Each row is a point on a landscape with many peaks, with its height.
From any point a climber steps to the highest of the 2 points nearest to it. It stops when none of these is higher. Distance is the straight distance between rows; heights are no part of it.
j231 (h 494): [101 119 121 104  56 116 162 135  98 193  91 147 167 177  55 117 160 155
 178 154 158 137 140  84  77 159 140 159 103 115  78 141 136 116  67  79]
j533 (h 239): [170 164  94 144 128 175 131  95  82  69 168  86  93 108 172 148 149 179
 108 114 104 168  86 170 180 118 111 121 128 144 171  72 134 121 151 118]
j318 (h 278): [ 93 137 127 216 172 174 154 136 137 102 141 100  70 127 179 158 100 140
  76 104 147 196 137 146 157 115  51 165 134 103 124 106 140  97 208 181]
j207 (h 671): [124 137 159 108 147  87 172  78 161 146 101 142 115 125 126 129 142 130
 155 126 126 105 106 112  74 114 166 127 165 115 138 150 147 150 144 131]
j886 (h 355): [151 114 112 105 108 108 101 138 123 146 130 138 205 124 154  64 117 124
 147 143 106 102 152 103 147 118 122 100 137 128 130 122 110 119  72 114]
j269 (h 566): [130 133  91 141 124 167 127 171 159 142 108 150 124  99 112 101 129 170
 169 121  98 133 140  76 174  88 118 166 172 159 137 103  83 121 135 141]
j171 (h 525): [131 139 148  84 100 140 137 170 106 167 122 153 139 169  34 119 130 161
 198 126 179 139 163  91 114 159 153 118  88 118 118 118 120 118  67 138]
j335 (h 320): [141 141  88 117 143 108 121  82 110 141 122 132 120 127 111 149 118 191
 203 138  83 159 106  77 128 101 149 164 128 197 137  89 104 125 119 155]
j328 (h 770): [138 141 146 114 105 119 160 138 141 155  92 129  78 152 105 133 123 210
 160 144 146 144 133 116 116 127 151 122 117 117 164 103 132 180 131 137]
j158 (h 240): [160 133 122 139 112  92 117 146 151 132 111 124 118 138 123 108 117 126
  80 144 165  90 153 163 133 169 106 112  95  84 125 135 130 162 166 106]
j58 (h 414): [143 123 154 115 125 119  98  98 107  85 163 123 183  76 164 119 119  62
 103  90 138 107 125 196 137 144 117  76 135 137 160 175 131 142  84 119]
j921 (h 448): [124 149 132 168 172 119 136 123 128 115 153 105  85 155 146 145  99 167
 145 124 113 168 104 117 141 126 113 121 133 132 137  81 129 126 168 193]
j764 (h 99): [112 110 171 194 114 130 106 130 144 160  91 155  76  91 161 153 141  94
 133 122 144 154 114 179 111 141 108 145 150  92 142 151 121 109 205 152]
j908 (h 520): [ 95 114  68 132 147 113 132 119 167 155  86 151 149 138 158 105 121 154
 136 167  96  94 122  52 154 122 111 146 141 131  70 118  66 127 142  97]
j811 (h 167): [141 140 185 105 123 169 143 140 123 128 138 117  83 139  95 154  98 127
 144 119 148 168 135 178 143 130 135 129 120 163 207 121 147 134 113 190]
j227 (h 346): [158 126 125 117  84  79 120  58  71 120 115 154 140 104 158 141 191 117
  95 110 145 119 104 199 133 125 150  99 165 173 139 181 168 116 117  99]
j220 (h 611): [158 121 133  80  56 117 127 138 103 149 122 147 189 163  69 103 109 124
 162 138 145 126 154 108  78 139 160 148  91 166 110 138 134  91  21 115]
j360 (h 522): [156 130 127 117  95 124 128 101  86 118 112 151 111 114  94 137 163 141
 180 108 115 176  88 122 106  84 171 156 188 192 167 123 164 122 119 121]
j924 (h 693): [ 76 108 160 141 157 178 121 219 156 154 135 138 147 147 102 117  92  91
 142 159 127 105 164  97 133 134 131  91 100  80  94 110  96 152 101  89]
j489 (h 398): [190 167 129 134 164 116  99  78 115  48 165  89 111 105 175 147 153 104
  51 123 133 138  92 180 137 144 138 127 109 100 143 111 167 134 191 137]
j500 (h 339): [137 162  65 139 165 136 151  81 119  70 151 123 107  88 162 151 156 163
 102 114  86 128  98 136 156  96 140 130 184 124 133 103 129 126 170 118]
j767 (h 251): [152 152 116 175 148 158 141 117 108  71 172  71  69 129 180 137 129 173
  77 113 115 190 109 148 171 127  84 153 105 109 149  67 160 119 171 136]
j899 (h 575): [129 145 166  81 149 127 130 167 116 142 158 131 146 162  62 108 113 133
 180 124 170 125 152 110 142 167 135  86  84 124 137 121 123 140  84 156]
j468 (h 54): [164 130 116  77  96 145 104 115 104 143  93 156 148 108 112  97 111 168
 198 125 106 135 131 101 138  96 150 147 127 160 160 112 106  91  85 142]
j379 (h 88): [ 95 110 174  81 139 162 127 178 145 183 129 152 180 130  75 122 116  72
 220 166 116 111 152  55  91 103 165 126 111 128 105 128 105 110  57  65]
j975 (h 113): [ 97 104 156 199 130 188 107 161 156 127 118 127 106  88 186 138 121  65
  99 115 146 155 131 170 151 129 108 135 160  99 122 156 117  97 187 153]
j878 (h 192): [113 133 124 150 125 186 128 156 120 134 144  98  64 120 133 137 101 181
 114 106 111 160 164 153 189 113  88 131 121 124 175  93 139 130 133 180]
j660 (h 265): [126 124 100 189 139 158 137 164 141 100 138  76  78 131 156 113 123 154
  75 102 128 173 123 130 164 127  68 167 126 105 122 115 151 114 190 144]
j598 (h 361): [114 109 130  89 125  88 129  93 134 176 128 130 179 146 100 113 132  75
 177 150 128 116 129  88  50 143 157 146 132 142 103 166 154 135  88  89]
j60 (h 249): [ 77 114 179 127 158 134 157 158 195 150 101 159 129 132  91 150 100  67
 148 139 141 105 131  95  85 164 168 128 138 102  81 159 115 143 113 137]
j902 (h 371): [ 89 122 130 140 124 104 156 165 151 171 113 155  94 158  78 144  99 183
 183 107 148 159 158  86 108 122 142 157 139 172 110 137 114 125 113 173]
j77 (h 468): [132 128 144 143 135 134 105 121 113 123 139 112 104 129 169 122  91 138
 129 129 114 139 110 151 146 142 128 108 114 113 154 109 139 113 145 175]
j221 (h 631): [103 137 124  87 154  99 134 134 115 156 148 133 153 169 110 116 118 144
 143 148 165  99 139 116 140 172 131  77  73 109 100 128 119 143 102 125]
j25 (h 180): [105 130 147 138 135 172 144 169 156 153 129 127  76 132  96 160  78 153
 150 118 131 165 168 144 158 111 120 143 149 152 175 124 116 131 128 185]
j420 (h 181): [154 155  77 115 155 146 127 119  96  87 184  94 122 102 129 103 180 167
 129  90  98 139 105 104 186 103 101 143 142 162 147 113 131  99 146 138]
j816 (h 858): [132  99 164 152  94 124 107 110 171 158  71 163 122 104 149 117 112  81
 136 163 119 114 123 129  78 137 150 151 152 107 116 163 135 109 155 110]
j824 (h 601): [127 148 149 202 176  73 131 138 168 127 124 148 104 149 120 144 111 126
 117 118 171 130 135 136  84 161 116 140 114 105  84 118 132 153 205 156]
j8 (h 358): [104 166  80 161 149 175 160  90  94  66 160 119 109  80 161 186 163 136
 105 106 130 148  88 192 146  99 127 111 165 115 130  81 131 110 194 109]
j729 (h 147): [138 124 146 161 114 225 123 165 126  60 159  92 138  95 179 118 115  69
  58 111 127 156 127 183 143 110 101 167 125  86 154 113 144  95 149 132]
j622 (h 412): [ 99 104  87 137 116 136 114 176 130 159 152 119 159 122 131  99  99 144
  99 133 102  90 191 132 165 149  87 130  83 116  95 126 124 137  92 110]
j35 (h 87): [121 151  78 139 184 120 146 101 132 116 171  85  97 124 158 133 124 197
 132 123  67 120 117 101 175 117  92 138  98 150 121  96 112 132 147 139]
j911 (h 717): [129 107 105 130 115  95 140 124 140 143  92 133 111 135 129 111 148 165
 123 122 117 123  95 106 144 115 126 142 180 155 130 149 119 122 151 145]
j368 (h 480): [177 133 139 149 117 111  72  97 132 101 117 127 151  90 164 101 142  58
  71 139 107  75 121 157 102 128 113 118 137  90 113 162 124 101 170 117]
j959 (h 129): [124 116 166 163 125 210 111 156 141  96 141 116 149  82 177 135 110  26
  86 110 141 165 113 186 151 134 114 131 162 105 154 142 129 104 150 133]
j98 (h 323): [114 133 164 166 192 149 150 141 179  97 135 109 139  96 158 144 141  56
  77  97 123 137 113 146 122 118 119 165 161  79 123 129 126 129 187 168]
j797 (h 319): [163 151  88 144  93 124 100  75  53  58 165 122 126  84 167 166 194 112
  74 109 127 130  89 201 130 118 139  78 142 138 147 113 137 118 154  71]
j818 (h 413): [121 149 123 138 191 127 164 145 152 105 149 120 116 113 121 135 135 163
 153  73 116 139 124  81 144  84 120 138 166 151 139 129  91 109 152 184]
j604 (h 532): [129 119 126 157 162 177  97 122 153 102 131 132 128  71 206 104 108  78
  98 150 105  91 129 162 140 104 101 127 128  76 118 135 125 110 175  92]
j127 (h 209): [166 164 149 134 170  73 133 102 123  87 147 121  96 136 134 155 163 118
  98 108 155 157  92 162 134 139 156 121 136 162 153 122 181 179 170 139]
j784 (h 718): [186 136 137 105  67 120 135 132 122 124  91 135  91 142 113 117 121 182
 126 143 140 139 124 157 127 129 157 129 128 131 182 114 150 162 111 133]
j789 (h 379): [122 111 131 121 110 132 115  75  71 102 150 138 149  91 150 149 139  78
 117  98 150 131  95 215 130 137 135  84 149 167 147 183 134 107 114 121]
j506 (h 563): [153 103 137 109  69 146 106 116  85 126 123 133 134 109 114 133 132 106
 173 116 101 160  95 140 105 102 171 144 166 186 169 151 144  89  79 135]
j7 (h 372): [ 93 121 131  95 114 133 115 116 126 156 107 177 214 163  94 123 140  61
 150 184 123  87 160  73  77 148 178 120 126 101  48 155 113 110  60  60]
j474 (h 571): [ 92  90 122 130 155 172 104 134 148 140 115 125 110  98 188 107  77 137
 115 149  81  82 138 132 155 110  97 123  98  87 104 122 109 115 141 106]
j124 (h 704): [105  95 146 166  93 154  91 208 180 153  90 114 108 112 140 105 108  87
  80 127 149 117 171 119 135 155 103 118 122  61 110 161 116 122 141 132]
j356 (h 649): [112  77 161 133  84 148 110 177 158 144 100 132 128  95 171 109  94  87
 102 124 145 107 154 163 150 141 104 103 141  80 141 183 109 114 113 130]
j345 (h 137): [159 151  99  93 130  89 115  82 117 136 131 141 157 111  97 124 172 131
 143 135  74 108 149  90 111  99 180 146 176 160 143 114 144 149  99 125]
j211 (h 226): [ 82 108 206 117 122 143 145 186 165 152  94 146 135 145  70 146 100  43
 141 144 172 101 130 112  90 203 148 109 106  76 102 156 118 152  91 105]
j104 (h 541): [ 89 123 186 125 166 139 138 162 167 151 131 115 102 120 120 143  97 106
 119 129 144 119 159 167 133 149 114 108 106  89 155 117 132 178 132 156]
j793 (h 796): [ 73  99 150 152 131 179 110 228 170 157 127 108 116 132 121 114  99  86
  86 140 149 106 195 110 147 150  87  93  85  48  91 132 110 147 123  98]
j865 (h 169): [148 158  91  92 163 118 115 127 118 112 173 106 152 106 103  92 161 151
 134 101  74 106 139  76 169 102 127 135 124 141 129 105 115 116 121 141]
j245 (h 62): [130 122 129  76  99 140 127 109 117 181 110 147 153 121  91 104 114 159
 234 146 105 163 137  88  93 102 155 183 110 171 143 110 132  97  69 117]
j876 (h 215): [160 129  67 125 111 134 123 147 137 107 142  84 130 137 150  75 100 162
 108 157 114 115 128 107 167 138  79 131  97 110 125 106 120 134 140  93]
j681 (h 258): [120  93 167 110  89 147 121 189 154 149  90 135 135 151 106 113  82  95
 125 155 178 106 147 117 102 158 138  91 107  67 130 149 110 143 103 121]
j656 (h 431): [125 160 128 175 190  99 170 110 132  75 154 118 103 131 153 164 132 179
 138  86 118 156 103 112 124  91 112 124 165 156 133 117 112 123 181 182]
j741 (h 507): [ 89 125 120 138 140 136 136 168 130 157 129 105  99 142 111 140 114 194
 155 126  91 116 136  76 145 120  94 128  92 125 129  89  74 144 134 162]
j669 (h 648): [118 145 120 192 149  55 166 147 166 118 103 158  85 160 125 148 108 181
 120 115 166 150 137 114 101 128 116 133 137 141  90 129 127 158 182 149]
j395 (h 306): [146 138 102  83 127  88 105  51  99 150 125 125 140 139 140 135 122 170
 191 151  89 145 118  93  95 126 162 141  96 160 127 107 137 125  88 134]
j277 (h 546): [ 93 104  63  86 136 121 120 146 127 169 107 138 168 159 130 107 108 166
 160 169 106  96 146  77 167 135 109 140  89 129  83 100  65 106 102 109]
j370 (h 101): [117 129 123 133 149  78 128  66 123 152 141 123  89 122 170 162 168 180
 129 115 103 120  99 149 142 137 127 113 110 163 129 146 125 144 163 142]
j74 (h 548): [147 120 116 106  68 106 120 158 106 165 117 145 143 154  82  96 117 166
 147 128 154 130 165 119 124 149 147 130 109 147 132 129 140 133  57 137]
j376 (h 166): [125 134 121 155 148 243 161 141 119  65 170  88  87 124 157 144  98 112
  74 123 142 189 131 178 172 113  83 189 122 107 155  99 160  89 170 137]
j591 (h 593): [106 123 104 120 115 146 119 177 150 185  94 163 165 120  99 102 143 154
 190 138  82 121 149  30 159  95 126 161 143 162 109  90  53 104  97 124]
j888 (h 678): [123 121 137 161 121  98 155  74 140 123  84 149  69 125 142 174 119 170
 132 126 117 145  78 148  84 110 148 166 153 148 139 121 135 146 183 143]
j964 (h 530): [ 79 136 119 147 142 108 164 164 125 159 117 148 127 158  82 161 141 190
 165 136 105  98 139  60 112 133 120 118 110 104  81  92  64 163 119 127]
j232 (h 542): [104 144 145 131 186 122 147 164 166 126 148 131 146 153  72 135 114  85
 121 136 165  95 130 109 111 169 127 102 109  88  92 115 116 181 149 129]
j714 (h 624): [116 109 135 115 126 171 110 194 168 144 125 130 147 131 116  95 107 115
 137 145 111 102 145  87 151 120 135 119 130 110 115 129  99 119 103 130]
j747 (h 493): [ 75 110 166 152 150 124 143 162 174 172 108 133  99 158 109 157  81 124
 153 160 159 118 155 128  89 143 110 114  88  80 119 121 102 153 161 140]
j84 (h 506): [170 120 121 122  84  96 102 152  98 123 148 116 136 170  94 101 116 143
 104 131 128 117 131 124 123 162 143 110  97 155 121 125 132 134  95 148]
j671 (h 381): [148 108 126 111 111 125 109 117  99 111 157 116 194 106 176  90 111 108
 114 111 110  90 147 168 149 113 101  92 129 135 141 163 111  98  60 125]
j528 (h 235): [165 128  90 122 121  90  89 114 140 117 114 146 172 138 114 100 110  68
  86 159 124  84 146 108 106 149 157 119 139 130  79 147 137 142 131 102]
j342 (h 754): [110 118 156 130 105 111 156  99 180 163  60 161 116 136 110 119 119 127
 148 160 131 100 114  86  47 129 155 153 154  94  90 141 146 135 145  91]
j874 (h 768): [120 112 131 161 128 116 128 142 159 144  95 134 110 127 138 122 128 122
 118 137 112 116 115 107 108 135 131 140 157 105 111 128 113 133 165 143]
j840 (h 442): [112 120 106 150 138 106 108 137 124 145 179 117 136 126 124 126 109 131
 113 127  95 108 166 152 158 161 118 131 105 150 112 127 152 154 122 134]
j749 (h 225): [141 104  90 162 102 142 105 173 158 136 111  96 111 135 149  96  95 133
  92 164 144 112 147 127 147 140  80 131 106  87 128 120 112 155 180  94]
j66 (h 430): [119 118 177 164 140 107 130 126 137 141 114 132  78 150 124 143 105 108
 139 114 173 182 109 159 104 151 129 139 135 146 131 144 168 124 165 185]
j563 (h 395): [106 141 109 146 183 181 174 148 159  86 147 110 108 105 155 139 121 144
 124  99 133 142 111 135 169  82  97 153 175 103 145 129 108 110 179 159]
j68 (h 491): [109 128 176 120 170 144 118 126 146 118 141 130 133  90 146 124  76  69
 112 118 155 123 137 196 145 158 109 108 123 105 152 145 150 155 142 155]
j21 (h 151): [155 129 118 154  81 105 109  99  52  85  77 153  96 113 150 159 185 117
  84 124 140 155  50 171 136 103 137 110 168 155 137 123 158 107 175 100]
j256 (h 721): [150 149 137 136 133  85 177 115 146 121  77 138  73 153 117 152 132 205
 154 115 133 151  97  97 104 101 146 156 151 143 149 105 129 155 154 155]
j347 (h 202): [180 127 118 124  87 145 139 119 103  78 161  78 123 113 178 102 163 153
  71 104 130 122 108 174 164 113  81 104 114 119 188 143 127 137 135 104]
j206 (h 405): [114 118 158 112 108 101 133 119 116 166 134 121 136 171  77 111 123 105
 170 131 156 140 108 102  56 175 157 131 101 142 106 145 167 131  98 124]
j150 (h 547): [120  84 137 101  46 106 120 124 123 166  88 144 201 166 125 104 106 107
 146 161 119 106 148  98  77 133 128 136 102 132 101 157  97  93  33  86]
j261 (h 451): [137 120 170 148 125 148 115 133 120 103 149 118 143  83 176 117 103  80
  78  97 161 116 135 216 150 150  69  83 114 101 170 169 138 137 117 128]
j148 (h 203): [158 140 126 142 110 151 126 159 124 119 150  62  58 160 147 142 121 189
  75 112 157 185 149 161 184 134  80 112  88 131 188 106 158 156 154 159]
j649 (h 206): [172 139  70  96 109  88 124 110 122 140 119 115 156 126 153  83 132 197
 130 165  95 104 132 105 176 121 100 118 124 129 140  88 109 145 108  91]
j709 (h 312): [193 139 141  96  90  74 106  68  70  87 138 136 170 122 158 122 157 127
 102  94 144 123 119 160 117 122 161  88 138 176 146 173 166 127  61 134]
j451 (h 677): [164 122 128 130 115  80 106  53 103 120 112 133 112 121 160 125 143 131
 136 146 128 143  85 153  88 132 154 110 138 142 147 143 163 128 159 112]
j712 (h 673): [124 119 117 112  96  88 142 110 122 175  75 137 142 141 112 102 156 153
 154 138  90 115 113  62 106 125 140 151 169 147 113 126 114 124 108 127]
j691 (h 568): [113 156 116 166 165 124 162 181 161 112 133 126 132 145  96 118 141 161
 119 122 101  83 142  59 119 118 118 130 133  89  89  84  83 154 147 131]
j806 (h 191): [146 138  94 122 130 168 117 122  91  86 174  85 145 100 174  85 153 132
 111  98  95 129  92 133 167 105 102 112 148 122 161 130 129 104 137 119]
j177 (h 318): [114 130 100 147 173 124 137  72 141  98 123 150 117  87 157 173 135 109
 127 121 103 111 103 149 106  89 155 138 193 132 123 141 125 129 179 129]
j631 (h 616): [ 77 125 126 192 151 165 139 206 181 135 131 140 126 154 110 132 115 125
 118 140 139 102 156  69 123 136 114 123 116  67  66 105  82 157 157 109]
j480 (h 479): [101 113 122 174 144 148 109 130 126 130 166 123 121  95 146 138 126  91
 107 114  69 121 130 158 134 126 135 140 151 150 116 133 140 126 134 145]
j630 (h 222): [ 74 129 155 122 140 135 171 187 177 163 126 170 150 139  47 145 110 109
 173 131 148 105 167  84 114 147 157 140 139 130  82 137  95 147  81 131]
j805 (h 266): [170 141  88 115 166  79  82  77 124 103 165 119 160 112 139 111 119  79
  93 145 125 107 142 142 117 145 140 106 131 135 123 145 158 158 134 105]
j142 (h 134): [134 130 113  86 164 136 100 136 138 137 144 132 183 137  87 113 129  78
 150 167  93  89 153  70 103 113 171 118 140 118 114 113 111 145  87 103]
j801 (h 283): [101 122 194 135 174 135 154 156 201 135 111 138 131 109 129 144 115  51
 124 121 138 129 118 127 108 133 145 138 169  95 131 152 119 141 149 159]
j646 (h 692): [105 117 161 134 161 163 112 182 149 121 156 101 128 124 140  85  82  86
  75 131 144  84 168 144 142 155  68 102  64  58 105 125 136 145 118 106]
j946 (h 521): [113  97 147 143 107 142 119 122 107 135 125 134 107 115 134 156 131  99
 144 113 105 148  98 159 112 132 158 138 169 165 149 144 142 114 125 155]
j851 (h 238): [180 176 138 120 164 116 116  69  83  63 160 120 119 106 152 178 179 103
  97  98 147 173  94 166 125 123 196  93 145 143 174 112 187 166 144 139]
j814 (h 543): [125 157 134 150 159  63 135 124 155 127 134 141 138 159  93 128 134 112
 130 141 168 113 116 107  85 168 139 112 114 102  83 128 135 173 170 131]
j773 (h 73): [ 91 115 138  70 123 153 140 137 139 189 102 168 159 133  67 120 113 149
 236 167 102 116 154  55  90  93 148 159 105 126 111  94  97 111  64  89]
j364 (h 110): [116  99 162  87 145 165  95 179 174 152 129 146 193 119 118 104 113  41
 153 169  93  95 153  70 122  98 169  94 134 126 112 136  91 120  61  69]
j932 (h 352): [ 84 131 107 136 155 129 137 147 145 173 144 171 139 152  84 144  89 161
 197 136 107 132 168  79 125 116 145 158 108 173  94  95  96 130 104 140]
j503 (h 606): [177 122 120 100  72 132 107 147 102 104 128 137 154 115  98 102 120 117
 134 122 128 128 130 150 140 109 149 139 163 189 174 148 137 117  80 125]
j415 (h 496): [141 144 154 112 154 112 121  85 108 136 168 122 111 148 141 141 131 146
 165 114 127 157 107 131 133 141 151  90 112 168 161 122 152 134 119 179]
j274 (h 583): [104 118 102  60 130  86 131 105 108 171 118 138 170 181 113 122 130 146
 155 177 120  88 132  99 126 149 136 113  82 120  98 128  95 123  87 109]
j15 (h 227): [159 139 132 129  96 173 130 137  89  73 134 105  81 127 144 164 151 156
  91 109 154 185  89 194 183 107 118 125 131 146 189  91 141 131 170 150]
j593 (h 86): [118 129 187 173 138 127 132 134 122 116 103 136 100  99 151 171 164  94
  91  95 157 168  93 200 118 130 123 142 152  93 151 138 142 123 195 181]
j758 (h 489): [162 124 106  81  69  45 126  56 102 151  85 151 195 169 116 104 157 122
 114 162 127 115 152 106  75 127 160 164 141 160  94 147 179 100  61  89]
j123 (h 214): [165 130 135 153  90 154 108 127  89  93 142  89  81 136 177 156 125 162
  76 114 176 185 130 217 174 130  84  89  95 144 189 132 148 142 159 132]
j564 (h 462): [ 88 107 149 163 127 133 131 161 171 171  88 125  77 149 133 138  79 126
 138 136 177 170 148 140 120 146 108 124 128 105 136 142 121 133 173 169]
j257 (h 620): [156 134 131  92  97  62 128  39 111 148  88 125 114 142 141 118 180 167
 152 135 121 146  77 100  71 128 159 140 145 152 125 140 185 122 117  99]
j48 (h 576): [158 140 116  90  99  78 141  54  91 145 114 150 119 138 158 132 191 198
 170 125 120 162  98 131 135 116 164 129 140 195 157 131 159 138 110 106]
j30 (h 193): [123 139 153  72 113 129 160 152 141 176 117 166 170 129  23 124 154 101
 175 126 131  99 167  78 105 134 169 157 143 138 112 141 123 125  53 118]
j168 (h 531): [114 150 142 116 171 139 138 152 136 148 168 119 109 151  87 131 110 171
 162 117 121 122 149 104 161 128 121 103  94 135 144  92 112 142 118 174]
j939 (h 153): [158 155 105  82 150 105 128 136 140 140 146 140 172 123  51 112 161 124
 162 136  87  88 151  59 128  98 161 141 143 160 127 106 105 133 109 132]
j694 (h 122): [146 160 124 161 133 109 106  63  60  80 136 143  70 119 168 208 193 129
 112 124 168 177  67 202 127 128 155  85 120 156 132 107 160 114 203 101]
j617 (h 376): [ 99 132  94 162 148 209 168 126 112  75 140 105 100  84 174 150 155 129
  91 105 134 149  85 182 160 106  92 145 161  85 139 120 117  94 202 114]
j100 (h 345): [131 136 112 166 111 152 105  99  68  83 158 122 127  71 169 135 179 106
  68  94 143 120 109 221 144 137  99 100 129 115 133 144 137  99 160 103]
j176 (h 470): [ 71 128 104  83 128 124 162 139 113 182  87 185 199 182  81 148 176 140
 190 168 111 101 153  40 118 113 147 155 129 111  57 111  64 105  74  88]
j735 (h 179): [129 155 133 135 168 213 166 154 143  93 173  86  72 132 124 151 108 157
  92  99 122 175 157 146 188  94  70 176 113 113 174  87 137 112 155 175]
j455 (h 121): [138 128 123 110 124 129 116 115 101 132 155 124 160  79 131 121 173 108
 149 118  59 115 130 126 130  97 157 122 180 135 174 124 127 131  90 131]
j504 (h 612): [102 134  74 165 140  99 163 173 178 128 118 142 104 145 110 137  98 199
 123 120 145 137 155  90 141 116 107 153 145 160  89 122  94 150 160 143]
j42 (h 333): [119 142 105 135 182 105 130 112 149 119 140 144 122 142 111 155  88 157
 184 123 100 144 127  70  97 102 173 152 142 176 110 110 110 122 130 171]
j807 (h 657): [186 111 164  98  60 137 130 170 134 115 108 129 137 131  95 103 100 114
 119 127 152 117 137 158 122 126 140 123 141 140 183 149 132 155  84 135]
j686 (h 274): [194 166 122  74 132 113 102  62  62  62 157 126 141 115 149 155 193 122
 110  98 144 162 106 146 128 113 201  73 150 175 172 145 168 134  93 128]
j936 (h 425): [ 80 134 120  61 139 147 154 121 122 175 110 179 218 172  57 142 168  87
 193 174 146 107 163  55  87 122 172 156 129 114  52 146 104  95  53  57]
j812 (h 316): [150 138 141  54 100 126 135  97 129 160 136 108 178 137  49  97 139  91
 194 134 132 136 131  72  43 118 162 152 132 143 125 155 168 119  54  85]
j950 (h 295): [131 121  86 138 166 107  83  63 132 123 139 148 148  88 174 136 110  77
 129 151 106 116 122 145 119 111 153 122 165 137 109 159 133 125 165 104]
j286 (h 630): [102  96 125 112  80 141 131 159 149 186  79 147 153 133 123  90 125 130
 161 161  98 108 142  71 129 113 129 131 157 121 122 124  86 117 100 109]
j71 (h 213): [158 130 147 112 106 175 148 133 106  81 140  93 119 107 154 139 156 115
  85 107 140 132  96 200 160 113 118 112 145 113 203 129 135 138 157 142]
j267 (h 449): [ 89 113 127 143 107 110 149 146 117 173 114 144 142 185  74 137 132 134
 172 152 159 129 129  80  82 176 147 125 108 111  65 138 119 133 110 105]
j199 (h 383): [101 111 113 129 134 159 127 172 133 142 182  66  98 131 127 105 111 161
  84 102 121 113 198 127 178 153  63 113  65 107 134 138 144 136 104 126]
j106 (h 282): [173 121 165 110  86  67 116  61 106 117 129 144 166 119 154 114 121 106
 113 110 170 116 121 187  96 147 131  94 107 157 148 194 157 153  72 107]
j940 (h 325): [139 147 147 118 170 147 136 115 128  84 190  87 116 114 131 123 153 103
  80  73 151 141 113 179 183 156  94 120 120 160 157 146 169 174 145 147]
j67 (h 335): [134 117 115  73 117 137 101 161 103 148 144 143 207 143 110  79 105 130
 181 147 121  99 166  85 146 116 123 111  92 131 133 119  82  90  58 122]
j570 (h 109): [155 141 115 156 131  92 106  75  91 107 154 129  75 119 187 171 167 168
 102 117 133 159  95 194 171 151 126 101 104 179 122 138 157 112 177 125]
j2 (h 545): [ 79 114  87 156 160 172 133 140 163 125 117 113  84 102 182 117  80 184
 121 128 105 118 140 109 170 106  78 146 116 105 105 108 101 117 155 132]
j374 (h 297): [ 82 140 150 213 168 204 145 120 130 110 156 112  84  94 176 167 127  88
  69 100 162 188 147 200 149 122  52 174 129  90 122 114 142  90 213 148]
j75 (h 363): [145 151 127 132 190 164 127 114 133  61 166  74 126 113 159 135 143  77
  66 105 110 138  98 148 139 122 126 148 127  87 147 114 158 121 176 161]
j951 (h 703): [112 117 115 171 143  86 147 128 181 140 108 153 140 145 113 145 136 119
 122 144  98  90 134  75  84 114 138 152 171 141  82 124  98 160 159 110]
j919 (h 500): [ 77 132  80 117 125  88 162 125 121 177  92 170 164 171  90 154 151 183
 175 159  94 100 144  62 111 127 136 168 112 129  71  99  72 140  94 107]
j804 (h 308): [151 122 136  79  91 118 129 174 106 116 135 137 224 160  74  94 109 119
 135 122 160  74 167 105 132 129 110  88  82 122 123 151  71 115  25 117]
j567 (h 600): [ 99 105 122  44  75 120 144  96 119 190  82 142 205 172 113 115 124 125
 173 186 112 105 149  81  59 117 130 177  92 128 107 130 122  82  30  58]
j170 (h 188): [163 138 125 149 133  81 123 132 134 102 104 129  83 130 135 132 153 141
  70 116 154 134  95 163 150 137 133 137 139 124 124 133 175 147 182 144]
j607 (h 281): [123 102 153  84  72 152 121 205 121 132 106 138 161 162  80 114  89 116
 141 143 159  92 165 112 123 134 126  80  93  86 121 137  74 133  47 101]
j334 (h 259): [167 116 164 118  84  87 110 103 137 128 108 127 131 133 149 109 104 118
 104 141 162  95 132 180 103 153 120  97  98 115 152 162 135 146 119 125]
j835 (h 497): [131 132  63 130 174 119 132 101 166 102 128 128 136 114 158 109 127 137
 130 146  81 103 103  73 143  92 124 146 171 146  97 125  97 123 174 112]
j456 (h 614): [107 136 146 139 185 176 143 189 177 103 157 104 129 144 110 110  88  91
  89 138 145 105 145 119 143 146 103 130  96  71 102  95 131 149 150 138]
j209 (h 353): [129 120 124 116 130 112 126 114 103 117 158 120 132 117 138 122 140 123
 105  96 158 133 112 188 167 153 127 101 139 182 136 162 156 125 124 147]
j118 (h 321): [116 135 135 189 141 169 111 119 102 113 164 104  94  82 177 144 134 105
  84 110 154 150 133 215 162 149  72 121 107  96 148 135 151 104 192 129]
j776 (h 437): [179 160 146 154 156  90  78  97 146  95 136 116 109 106 148 132 156  80
  64 131 120  89 108 158 106 145 118 137 103  84 126 128 145 134 199 145]
j320 (h 93): [140 133 109 142 155 105 135 112 135 110 171  73  83 146 151 148 154 178
  92 116  97 118 100 134 156 152 102 125  88 153 122 122 129 135 162 146]
j483 (h 136): [149 148  95 133 115  94 117  68  47  78 119 138  87 125 159 187 196 159
 123 116 132 178  49 154 143 107 162  94 154 186 131  99 162 116 159  94]
j14 (h 534): [156 138 143  76 109 104 133  87  94 148 151 133 131 151 124 122 157 162
 166 107 138 166 116 130 117 145 169 127 107 195 159 145 173 119  73 139]
j562 (h 396): [101 105 137 142 114  89 145 138 127 171 107 142  86 146  91 135 126 162
 144  94 168 168 127 143 125 146 141 144 141 181 124 163 167 140 116 165]
j457 (h 607): [108  94 135 131 116 197 116 159 141 115 119  98 100 102 185 117  75 117
  83 122 119 114 148 169 159 117  86 108 109  76 151 146 119  96 125 139]
j239 (h 168): [147 115 135 156  96 102 110 136  83  91  87 153  83 119 135 141 162 113
  69  98 174 152  84 189 153 113 136 125 162 148 142 153 183 128 162 133]
j336 (h 544): [128 122  90  83  60  80 143  73 100 181  75 142 178 190 100 113 157 155
 151 174 120 116 133  81  71 149 137 179 104 143  85 118 138 104  71  74]
j464 (h 755): [157 111 146 126  93 102 101  63 127 136  92 141 132 111 130 114 120  79
 139 146 124 120 113 134  49 132 161 143 142 126 127 171 176 116 129 108]

For each start below, name the point where the climber stops.
j335 -> j104
j177 -> j816
j622 -> j328

Call two points neighbours if one is among the 2 nearest of the other. Go from one point of each pair to the other, from neighbour to neighbour, staying as high as possible. Name the lowest point that can't be avoided.
j567 and j221 -> j171
j104 and j328 -> j902
j874 and j793 -> j714
j474 and j669 -> j232
j220 and j567 -> j150
